Points on a hilly landscape, in no order, each with its height.
A climber steps from a point to the highest of its 2 nearest points, and stops where none of them is higher. Distance is the straight distance between rows; heights are no part of it.
J387: [140 147 126 100 123 107 157  95 142 114  97 133 139 110 151 130 108 146
  98 102 141  98 136 142 124 197 109 125 165 111 104]  height 0.86
J593: [154 136  78 168 173  86 132 107 137 127 105  94 120 119 118 176 153 161
  97  77 144 169 107 139  80  83 160 115  93 134 175]  height 6.64
J573: [117 121 116 147  76 110 128 152 139 126 125 124 125 161 126 134 139 121
  98 144 145 110 128  98 152 113 153 183 121  87 117]  height 5.40
J58: [ 76 139 162 146 104 147 100 145 139 117 182 147 104 135 138  76 129 108
 167 142 149 104 144 109 210 148  96 144 183 138  79]  height 6.88
J348: [134 180 124 114 124 162 160  91 145 135 123 161 112 155 187 152 184 150
 141 160 136  93 131 147 187 131 137 116 181 145 146]  height 2.35
J25: [114  82 114  81 176 167 118 124  92 155 141  85 123 121  79 128 116 151
 129  57 152 145  71 122 120 112 134 113 110 147 131]  height 4.65
J369: [128 122 130 128 186 166 121  97 118 146 154 114 108 159 146 138  75 191
 113 133 144  94 123  98 124 134 123 129  85 102 123]  height 6.62
J807: [131 129  85 143 139  72 109 127 124 112  86 100 128 121 110 177 145 145
  77  64 167 174 139 117  70 115 168 150 117 130 134]  height 8.60
J130: [147 166 182  88 208 115 102 105 158 118  99 123  98 135 151 142  98 155
 125 151 157 106 176 164 160 142 133 135 113 160 127]  height 3.49
J394: [127 113 160  75  90 122 145 137 169 131 118 152 122 109 160 140 120 141
 124 118 114 153 120 110 191  99  64 120 209 132 133]  height 3.79
J464: [107 113  89  66 177 105 122 130 135 131 117  96 101 101  60 132 133 151
 124  40 173 142  79 125 145  99 172 121 136 149 149]  height 5.01
J641: [135 101 132 109 194 188 128 116 112 166 158 123  81 178 156 165 109 187
 122 126 119 124 104 113 140  84 118 116  86 121 134]  height 5.82
J747: [ 58 127 165 149 144 176  94 110 108 136 139 125 145 138 125 104 117  82
 149 152 162  90 176 110 139 135 126 119 186 134 131]  height 3.51
J335: [ 95 118 156 122  66 127 112 162 137 128 121 141 165 105 102  71  97  70
 159 146 132 136 142 104 131 103  91 119 171 129 106]  height 8.36
J313: [ 70 138 109 180 208 128  85 140  97 129 113 118 129 116 133 132 127 136
 136 111 128 111 147 111 124 127 168 128 127 183 180]  height 2.78
J647: [108 126  86  97 182  91 124 131 130 130  95 117  95 108  96 168 153 156
 116  69 155 121 103 117 145 131 205 139 120 144 168]  height 5.74
J704: [150 153 158 141 109  94 108 122 127 122 100 134 162 114 134 122  85 157
 109 151 146 150 167 116  75 125  87 144 100 122  97]  height 1.09
J904: [155  99 149 131  73 153 159  95 142 116 166 173 158  57 117 104 144  99
 159 133  86 145 137 138 150 144 104  65 198 130 149]  height 4.59
J22: [ 98 123  80 117 144 126 163 132 135 145 122 123 129 151 100  83  99  98
 152 163 119  75 101 114  99 129 170 112  76  97 157]  height 2.84
J634: [115 116 114 117 178 152 135 106 134 135 161 118  92 173 113 124 104 155
 115 132 161  57 113 108 155 160 171 164  95  83 108]  height 7.59
J911: [119 138  97 163 160 111  83 166  67 113  97  86 144 130 150 156 117 133
 119 102  98 177 133 136  61 131 148 142  59 182 145]  height 3.38
J219: [156 161 142 155 137  81  82 120 165 102 149  91 103 132 119  97 113 157
 107 126 186 129 116 143 185  80  92 152 120 125  73]  height 6.63
J44: [176 119 152 140 133  93  94 133 158 107 166  95 101 120  97 112  90 174
 105 115 147 131 102 112 186 102 107 181  87 104  92]  height 7.52
J461: [129 110 130  93 196 151 131 115 111 144 114  94 110 131 121 146 130 124
 130  90 127 135 103 168 122 132 127 106 121 160 144]  height 5.33
J371: [ 92 150 105  85 144 125 128 141 125 134 110 130 138 165 127  87  81 100
 138 182 101  82 137 136  88 174 150 129  70 115 130]  height 3.35
J372: [161 186 137 151 133  89  66 139 141 101 134  80 118 135 140  96  99 133
 111 143 155 142 129 171 141 120 104 159  75 155  70]  height 5.79
J298: [116 107 166  91 156 172 116 135 117 165 121 144 114 157 142 183 134 162
 121 124 128 132 126  98 162  70 120 137 142 136 151]  height 5.00
J935: [141 150  94 138 226 137 106  81 131 128 136  84  95 147 150 125  67 185
 107 118 161 102 107 122 106 126 155 104  74 132 131]  height 5.73
J630: [151 112 119 148   4 106 154 158 125 120 129 159 189 111 150 138 129 130
 101 147  95 143 125  89 134 105 113 140 176  92 119]  height 3.50
J172: [129 127  72 146  84 123 150 120 124 127 133 113 136 152 101 102 135 134
 106 128 150  78  83 111 134 128 161 163  96  68 111]  height 6.48
J970: [107 161 127 109 106 154 167 108 149 137 100 161 123 163 189 138 154  98
 147 170 127 116 161 142 132 115 103  88 181 135 149]  height 1.83
J122: [122 186 119 142 158 105 136 131 137 120  98 146 135  93 143 134 174 128
 157 153 115 123 136 151 155 115 160 109 146 180 208]  height 2.55
J985: [121 110 153 172 122 157 141 153 115 143 177 121 135 156 133 121 124  84
 149 176  65 105 144 116 117 149 136 123  96  96 138]  height 5.57
J988: [156  96 164 145  88 115 142 127 152 102 161 178 144  66  99 109 149  66
 159 149  89 140 160 147 154 165 139 105 163 138 134]  height 4.02
J491: [ 90 154  89 147 103 134 127 137 123 102 180 169  95 126 143 101 158 127
 166 116 122 112 117 110 197 192 123 150 161 132  93]  height 7.43
J967: [110 124 101 140 130 155 137 118 118 161 104  82 142 145 131 150 146 120
 111 128 116  98 110 132 121  98 158 133 139  97 183]  height 1.56
J142: [ 73 130 126 121 109 120 104 171 141 136 123 113 107 192 140 133 104 114
 111 154 118 100 156  87 132 116 136 194 122  84 116]  height 4.67
J530: [167 152 147 102  78 110 132 126 129 133  88 104 172 130 127 102 100 128
  95 164 138 124 127 153  77 108 107 129 109 105  98]  height 1.62
J107: [154 126 127 205 159 131  68 139  89 121 126  77 129 136 141 167 138 150
 107 113 133 178 140 136  87  79 141 154  65 148 136]  height 4.09
J637: [132 127 141 144 127 138 129 121  91 166 135 140 166  84 104 102 114 179
 150 117 140 157 101  88  99  89  82  89 107 128 133]  height 5.94
J729: [113  71 125 130 149 155 114 149 118 124 156  83 116 146 101 128 126  88
 133  82 101 131 110 140 143 154 127 158 135 120 122]  height 2.13
J726: [ 65 120 137 161 166 147 101 134  97 129 133 149 139 118 126 119 118 110
 161 138 132 115 168 103 120 159 139 124 132 161 141]  height 3.14
J746: [128  91 145  57 206 159 143 123 138 125 125 143  74 172 135 169 122 134
 129 109 126 123 137 158 136 171 130 131 116 149 109]  height 6.07
J342: [ 84  94  90 155  31 127 148 159 132 126 149 152 128 152 119 122 161  61
 129 122 127 151 128  84 111 119 121 146 176  83  98]  height 4.97
J755: [157 180  86  87 100  88 149 119 154 127  85 106 119 166 111 127 151 131
 103 147 194 122 105 161 108  89 162 132  90 110  98]  height 0.61
J110: [ 83 101 131 120  63 157 126 157 149 128 146 228 117 116 132 132 147  94
 172 135 129 175 169  73 145 116 107 103 202 148 111]  height 6.40
J839: [143 136  87 153 156 108 164 106 146 124 126  93 119 129  90  84 134  98
 140 154 124  86  92 171 118 128 156 116  82 103 150]  height 2.27
J733: [188 146 151 134 170 109  97 104 106 105 112 105 127 126 163 160  97 168
  97 130 108 158 158 167  63 177 117 146  75 153 112]  height 4.43
J156: [158 139 201 113 194 119  83 117 129 122 106 104 119 115 139 142  85 162
 117 134 122 137 172 153 109 157 112 139 101 148 125]  height 3.91
J191: [ 99 170  99 160  79 149 122 169  95  98 160 174 127 134 145 112 164 102
 172 154 104 104 134 116 180 184 153 141 125 143 108]  height 6.91
J127: [147 178 145 108 130  67 121 141 164 129  90 145 135 102 145 107  94 155
 135 143 142 164 141 140 132 103  68 111 108 152 120]  height 0.71
J340: [134 110 140 121  90 102 148 109 142 100 112 147 168  68  93 104 138  85
 144 130 146 106 148 135 127 180 158 111 179 127 118]  height 3.44
J399: [123 145 117 157  90 134 135 180 105 119 163 158 139 138 123  96 141  81
 169 169  69 116 123 128 138 166 138 126  84 134 119]  height 6.30
J155: [141 145 139  92 108 113 133 148 136 129 112 120 154 140 123  92  90  85
 123 183  42 108 142 156  62 181 138 144  83 101 148]  height 3.97
J475: [138 121 112 132 122 130 118 153  89 121 119 109 141 134 134 138 114 129
 113 102  84 159 118 144  82 161 101 145  78 133 115]  height 2.83
J583: [115  97 114  92 143 131 127 162 113 132 131 137 109 140 110 150 103 139
 128  93 108 147 105 103 141 150 129 152 100 129 126]  height 2.44
J863: [148 161  81 135 199 105 120  95 118 116 130  89 108 106 117 104  90 172
 124  81 163 136  97 134 109 143 123  88  74 147 119]  height 4.96
J743: [156 114 175 118 154 165 137 107  99 140 128 126 116 168 167 174 157 128
 125 134 144 155 159 176 100 116  93 107 125 158  99]  height 1.00
J512: [112 143 144 113 121 166 141 134 102 144 114 179 129 167 180 169 150 124
 131 158 130 155 168 127 102 120  84  92 140 157 113]  height 1.36
J208: [177 133 153  93  87 131 155 104 126 111  87  87 184 100 158 141 111 133
  91 122  87  93 135 178 124 195 132 143 181 115 128]  height 1.39
J375: [138 100 128 174 157 158 143 117  68 151 149 134 133 110 149 133 127 167
 154 117  99 162 107 119  71 102  97  78  78 124 151]  height 5.02
J623: [ 70 126 143 169 105 141 112 146 157 134 204 147 109 130 133  78 104  94
 161 138  89 124 151  72 158 150  78 122 164 101 115]  height 6.31
J195: [174 130  92 173 117 110 133 116 132 116 169 111 113 133  95 114 141 171
 100 119 150 103  84 115 166 116 152 172  85  84 100]  height 7.78
J411: [208 156 149 133 158  92  93 118 140 101 130  95 105 109 140 129  89 161
 111 117 138 185 127 176 107 143  99 133  59 147  83]  height 5.05
J912: [181 107 174  84 111 126 149 122 118 136  85  86 182  85 110 147 134 109
 111 123 101 127 117 185 120 131 143 117 153 137 157]  height 2.17
J497: [ 99 114 147  91 121 130 125 162 169 142 127 151  87 160 155 161 141 128
 132 130 127 147 128 106 192  76 109 151 166 127 144]  height 4.38
J3: [167 130 146 136  40 116 161 122 120 118 107 114 204 102 137 110 135 121
 102 150 127 117 124 144 105 116 112 110 166 117 117]  height 2.47
J681: [122 146 148 104 152 151 147  85 150 137 131 155 108 123 159 141 142 172
 136 124 143  86 137 123 188 140 118 118 187 124 146]  height 2.74
J323: [129 186 145  95 197 116 124 123 131 124  97 156 103 113 153 152 145 157
 148 138 149 115 153 152 166 131 149  99 126 198 167]  height 3.05
J10: [131  89 118 182 135 158 157  83 125 157 177 176 133  82 133 105 138 158
 153 110  78 155 108  98  86 101  80  71 131  97 177]  height 4.62
J422: [ 53 129 127 160 117 139 102 136 146 126 130 103 125 176 139 101 110  71
 123 153 141  91 164  92 127 137 122 161 160  89 122]  height 4.08
J657: [184 100 195  78 102 129 152 124 137 122 115 142 134 140 135 157 157 123
 107 139 156 156 138 174 118 108  96 123 153 150  75]  height 0.60
J349: [103  98 169 126  39 140 110 164 136 119 140 173 157  83 109 105 133  77
 156 148 124 159 158  95 164 101 123 116 205 154 119]  height 7.23
J482: [159 130 157 107  93 131 140 109 137 122 126 139 141  98 163 140 133 176
 107  99 114 128 107 131 192 140  87 126 197 132 122]  height 3.26
J204: [137 103 164 103 110 126 137 122 126 123 110 122 165  76  97 125 150 111
 132 111 143 117 122 149 158 133 152 122 182 149 142]  height 2.88
J163: [155 151  98 187 135 130 111 114  92 136 126  91 135 125 150 153 163 155
 114 106 139 185 103 153  89  79 105 113  93 141 141]  height 5.04
J703: [125 106 138  89 165 144 136  96 136 116 136 134  93 165 116 146 122 139
 110 119 178  94 135 129 138 168 149 156 136 112  90]  height 6.77
J692: [151 120 159 148 109 134 135 150 110 146 150  97 158 153 137 123 115 110
 116 175  33 111 141 139  77 172 142 152  74  77 148]  height 4.75
J648: [ 92 153  80 178 171 151 114 140 110 142 108  74 128 155 149 148 157 107
 128 127 108 111 114 148 114  98 164 131 128 151 186]  height 2.19
J710: [176 132 109  85 148 102 173 120 144 126  96 151 108 149 107 164 172 137
 111 144 166 130 114 169 102 106 188 115  75 132 125]  height 1.19
J938: [133  83 123 163  13 114 152 175 151 127 160 172 137 140 126 146 161 101
 116 136  98 167 124  76 139  96 115 154 164  82 106]  height 4.28
J80: [166 164  96  67 129 136 124 112 117 128 102  79 127 174  99 130 133 129
  98 130 178 120  91 171  82 108 181 126  69 133  82]  height 0.16
J949: [100 101 101 154 115 168 134 126 112 152 155  98 133 150 118 128 157 102
 124  97 101 116  94 132 140 116 120 133 167 107 148]  height 1.76
J574: [ 70 171 109 121 121 107 125 137 136 120  82 175 138  79 139 125 150 113
 177 146 123 119 142 101 149 129 166 108 178 168 208]  height 2.09
J86: [122 101 133 155 133 144 144 116 127 133 164 184 144  61 104  89 119 117
 176 120  91 143 122 113 108 143  98  75 137 142 155]  height 5.34
J957: [161  94  89 129 163 114 169 124 145 119 128 119  95 150  89 136 169  92
 129 126 127 120  99 173 113 127 175 139  75 110 132]  height 1.73
J55: [114 126 133 139 102 105 131 148 144 150 115 149 142  98  85  87 112 121
 156 153 144 143 125  98 118  79  99 108 119 123 139]  height 7.05
J584: [ 98  90 156 170 133 149 118 129 130 135 199 176 124 105 109  93 103 105
 166 123  97 148 158  81 121 162  69 104 149 121 119]  height 5.86
J732: [112 120  82 166 145  81 105 122 134 122 111 125 114 114 108 170 169 160
  91  80 160 134 124  93 131 106 178 173 144 113 159]  height 6.89
J851: [ 72 103  90 115  26 146 157 153 133 131 129 197 128 127 116 120 155  74
 163 140 143 155 143  64 123 119 149 127 185 106 120]  height 5.68
J381: [172 117 158  82 102 101 158 102 147 104 103 120 145 110 128 125 131 124
 101 102 158 140 129 177 126 142  95 115 173 139  72]  height 0.45

Where does a climber stop that starts at each point below?
J512: J369
J704: J335
J949: J807
J122: J195
J80: J491
J387: J491
J155: J491
J10: J491
J648: J195

Call two points neighbours if one is among the 2 nearest of the other. Go from one point of each pair to the other, from neighbour to neighbour, staying as high as possible. Name the lowest point that can't be avoided.
J335, J807: J381
J335, J491: J10
J807, J369: J25
